A landscape with many valleys, sampled at points; each row gives a point and its height.
From any point a ball takes the steepest step (drop divided by distance) to one of its 2 nearest points. It stops when none of these is lower. Distance is the straight distance between rows; heights are no part of it.
k_871 (h 427): [100  94 150 110 160 133 185 127 138 150  99 131 144 155  81  71  87 105
 145 114  82 203  50  56]
k_136 (h 327): [102  93 152 124 126 144 103 191 129 115 101 119 153 148 101  98 125 104
 127 103  85 155 102  85]
k_882 (h 270): [125 127 135 121 145 130 115 154 138 135 143 119 139 124 147 123 121 126
 106 152 122 114 121 132]
k_719 (h 320): [104 113 104 126 129  94 169 172 168 106 131 164 152 121 147  94 137 114
 166  94 120 140  91 102]
k_464 (h 304): [129  91 163 127 140 172 112 117 109 150  87  95 134 160  90 114 105 146
  79 119 120 154  84 104]
k_386 (h 479): [165 140  75 149 175 150 142 121  67 186 132  91  93  78 135 116 152  96
 118 108 154 149 132  98]
k_431 (h 614): [ 86 153 152 101 115  89 157 127 202 106 169 176 144 152 142 150 113 143
 131 195 134 105 124 167]
k_351 (h 125): [149 189 128 109 150 122 131  48 104 158 191 143  83 110 150 198 120 146
 128 162 171 106 166 138]
k_361 (h 467): [148 164  88 141 166 140 162 121  97 157 163 125  95  66 149 120 178  93
 158 110 155 127 127 108]
k_371 (h 248): [ 89 142 148 124 135 132 107 192 153 107 150 131 148 133 120 118 145  97
 135 153 100 105 136 132]
k_575 (h 139): [116 114 146 102 117 154 157 122 121 125 108 145 128 156  86 121 150 132
 129  91 118 136  91 114]
k_292 (h 282): [ 72 135 118 128 122  85 150 185 206  92 143 169 162 129 174 118 146 129
 163 131 125 131 100 128]
k_387 (h 131): [163 148 109 109 174 120 182  69 116 174 171 116 106 108 140 131  91 121
 105 196 141 126 123 135]
k_943 (h 263): [144 152 114 124 108 132 137 113 101 125 146 151 102 108 130 153 169 134
 142 106 152 107 152 137]
k_820 (h 591): [ 96 150 162 110 106 105 111 107 177 108 160 161 135 154 159 188 123 171
 121 170 162  85 133 172]
k_158 (h 462): [154  86 106 146 111 117  70 120 127 125  89 101 136 135 183 148 130 192
 121  69 175 110 113 148]
k_802 (h 176): [173  92 104 140 143 127 138  90 101 159  94  90 120 116 133 109  82 143
  85 127 133 162 109 113]
k_521 (h 538): [115 186 112 157 103 105 130 138 154 111 177 165 113  78 180 157 159 127
 159 176 153 120 191 150]
k_566 (h 193): [155 105 119 145 157 146  28 144  90 149 100  59 124 144 158 152 122 130
  74 140 142 123 162 140]
k_652 (h 517): [154 111  95 138  66  75 169 112 134  94 120 164 125 106 122 122 114 146
 143 112 123 135 169 154]
k_544 (h 529): [147 152  97 149  76  82 148 123 133 101 158 164 110  91 149 142 131 132
 144 150 138 122 203 169]
k_225 (h 430): [119 176 139 111 160 155 154 120 121 156 168 135 113 112 103 119 160  92
 148 145 128 101 122 126]
k_337 (h 337): [ 79 197 146 115 178 152 192 123 161 135 171 148 134 115  99  93 176  59
 208 138 116  90 115 133]
k_97 (h 292): [112 183 128 115  98 128 164 107 125 115 175 182  99 108 115 169 190 127
 182 112 155  96 149 145]
k_925 (h 353): [121 108 171 109 165 168 152  96 124 175 100  90 132 161  64  96  80 135
  78 159  97 171  69  96]
k_826 (h 357): [101 130  96 118 176 110 203 138 167 130 142 155 147 113 152  86 154 101
 184  87 131 141  58  89]
k_258 (h 136): [131 116 124 141  48 125 112 139 101  89  99 143 123 139  88 142 154 142
 135  86 120 114 180 154]
k_289 (h 489): [170 128  87 159 133 146 108 128  51 153 106 105  98 105 129 119 157 104
 105 102 141 144 175 115]
k_50 (h 271): [131  99 145 147  90 165 122 145  79 115  76 126 125 136  69  93 140 122
 127  79  92 176 127  81]
k_130 (h 188): [ 98 153 139 124 145 133  79 158 168 126 153 129 134 122 203 173 167 167
 137 139 178 101 114 135]
k_592 (h 41): [179 128  87 142 149 100 144  92 112 157 145 110 112 103 181 124  84 132
  95 176 146 135 148 135]
k_705 (h 456): [109 174 109 154 153 145 141 166 133 123 163 136 120  81 154 114 191  90
 177 112 148 108 131 114]
k_179 (h 190): [154 177 128 139 106 105  99  62 102 129 165 150  95 123 153 196 114 152
 123 155 168  98 207 167]
k_46 (h 171): [151 128 139 145  64 147 134 112  76 105 103 143 106 133  58 123 130 116
 112 120  94 141 184 143]
k_189 (h 255): [122 111 137 117 157 174 107 143  98 163 107  99 127 137 114 127 153 131
 102  93 144 126  82 101]
k_333 (h 130): [107 122 128  87 153  95 197 116 182 133 142 162 145 149 138 104  99 127
 131 155 112 131  72 123]
k_561 (h 632): [101 195 155 105 132 121 143 106 161 133 190 167 115 124 138 161 129 130
 145 197 137  93 151 158]
k_739 (h 216): [ 70 123 149 117 111 129  87 227 163  77 120 126 162 157 106 125 163 103
 150 116  89 114 125 123]
k_84 (h 241): [129 130 145 129 150 145  51 175 117 128 132  83 127 132 146 143 131 113
  91 168 114 108 162 140]
k_906 (h 360): [ 77 177 147  96 207 169 198 113 151 167 141 125 144 136  72  76 158  60
 191 118 101 114  77 114]
k_519 (h 244): [163  74 138 150 130 130 127  86 116 142  85  85 139 148 114  99  38 151
  73 147 105 180 101 111]
k_841 (h 503): [147  99  94 154  62  67 112 131 154  87 113 143 140 111 165 138 107 172
 135 117 143 120 173 171]
k_28 (h 420): [133 115 118 120 171 128 189 127 125 164 126 118 139 107  99  69  87  85
 141 135  89 176  76  69]
k_171 (h 545): [103 206 133 151 122 137 111 155 127 114 183 153 102  91 138 153 178  91
 161 170 135  98 198 148]
k_805 (h 220): [154  73 137 147  99 134 131 115 106 123  65 116 134 140 100  94  88 154
 115  86 104 190 107  88]
k_92 (h 197): [131 100 144 135 100 134  32 148 123  97  95  90 144 165 135 167 129 166
 106 113 139  94 145 166]
k_676 (h 391): [125 131 105 126 183 138 174 146 131 159 144 116 134  96 131  83 134  89
 146 113 122 144  77  87]
k_128 (h 177): [ 93 112 138 123  67 122 101 185 144  78 108 142 147 154  98 138 143 133
 134 105 108 114 148 141]
k_411 (h 445): [113 178 127 146 166 146 142 167 131 131 167 123 128  87 123  89 155  56
 165 150 108 107 148 121]
k_958 (h 240): [141 115 126 153 131 155 142 151  79 141 103 112 118 102  73  71 119  80
 134 103  79 187 132  67]
k_985 (h 409): [121 149 148 109 155 152 156 128 118 155 145 126 125 128  77  93 121  87
 119 169  85 126 122 122]
k_40 (h 225): [169 129 116 122 111 126 135  65  98 143 128 131 102 119 141 165 129 163
 117 109 168 113 145 155]
k_836 (h 203): [ 97 125 136 104 131 171 123 157 111 126 112 131 132 153 111 127 190 128
 142  66 140 110  83 106]
k_656 (h 233): [168 138 118 147  77 106 116  78  97 116 131 142 101 130 118 158 104 135
 113 148 135 111 206 185]
k_331 (h 146): [170  85 121 135  97 120 185  80 104 123  91 136 120 123  85  91  83 139
 125 114  93 194 124 100]
k_595 (h 555): [107 184 149 136 126 140  58 154 119 118 172 125 106 119 147 179 160 118
 127 177 144  92 199 153]
k_545 (h 291): [116  84 146 133 113 122  62 216 135  87 102 101 159 145 109 114 107 103
 132 126  70 152 146 101]
k_881 (h 486): [149  82  99 153 101  91  67 154 147  98  99 103 150 125 182 139 108 173
 122 111 137 122 154 156]
k_730 (h 175): [190 110 117 150 108 134 120  42  83 143  97 108 105 140 113 142  93 158
  92 126 144 134 157 166]
k_348 (h 431): [143  83 113 124 148 129 113 126 133 144  94 105 139 133 173 133 134 172
 106  71 168 126  67 108]
k_646 (h 385): [117 165 136 104 194 165 195 108 125 182 150 111 125 110  67  79 126  69
 146 154  96 133  85 106]
k_91 (h 570): [113 150 159 119 104 124  73 129 139 105 153 130 123 147 136 188 134 150
 113 160 147  86 168 171]
k_819 (h 253): [115  89 152  97 120 104 167 108 166 120 108 149 155 175 110 114  76 139
 106 146  97 140  82 128]
k_208 (h 133): [152 114 123 152 120 121  13 147 115 109 108  77 127 149 156 171 121 145
  97 149 139 109 202 179]
k_294 (h 316): [ 84 192 130 122 140 133 190 128 160 111 174 179 120 107 128 128 195  98
 204 123 146  98 123 135]
k_455 (h 373): [ 85  98 150 105 141 119 150 163 154 125 102 146 159 165 104  86 106 102
 145 107  85 160  67  83]
k_678 (h 390): [139  78 134 124 130 115 110 126 150 124 102 114 154 150 156 126  91 163
  96 113 135 130  88 128]
k_98 (h 119): [128 163 124 123 164 147  97 121 117 161 161 119 109 108 177 171 164 145
 128 125 182 102 121 120]
k_96 (h 206): [158 110 121 153 103 130 130 137  83 124 107 123 122 113  95  94 106  96
 109 133  87 160 169 110]
k_155 (h 616): [118 120 132 110  97 103 126 108 162 106 129 160 133 149 163 173 141 185
 136 104 175  97 114 159]
k_762 (h 334): [115  65 153 123 105  99 110 143 167  96  91 132 171 178 122 118  67 148
 107 125  97 144  99 127]
k_365 (h 51): [154 117 132 110 103 129 180  80 110 125 121 148 116 131  81 126 122 136
 125 123 115 144 126 133]
k_691 (h 238): [ 69 140 132 123 129 120 101 191 193  99 137 150 154 135 192 152 186 154
 159 121 159 111 100 132]
k_406 (h 637): [126  99 113  99  98 103 172  96 150 109 108 167 138 154 139 148 146 177
 144  69 157 122  85 141]
k_722 (h 305): [154  78 165 159 112 158  77  96 108 128  71  80 138 169  95 116  67 153
  64 136 107 156 122 136]
k_458 (h 111): [182  98  86 159 121  98 107 100 110 136 103 104 125 119 168 121  79 145
  92 137 134 142 162 148]
k_798 (h 215): [140 124 115 113 160 113 169 117 149 147 154 131 134 118 155 107  96 128
 111 168 126 126  94 124]
k_468 (h 30): [150 168 120 110 178 142 117  65  96 191 166 108  86 108 157 193 131 149
 109 132 191 111 127 127]
k_150 (h 249): [131  76 136 139  96 136  46 182 118  85  76  89 151 157 119 134 125 146
 112  97 103 135 143 130]

Where does a ball stop that starts at each point below?
k_431 => k_333
k_871 => k_208
k_155 => k_333
k_28 => k_468
k_561 => k_333
k_652 => k_333
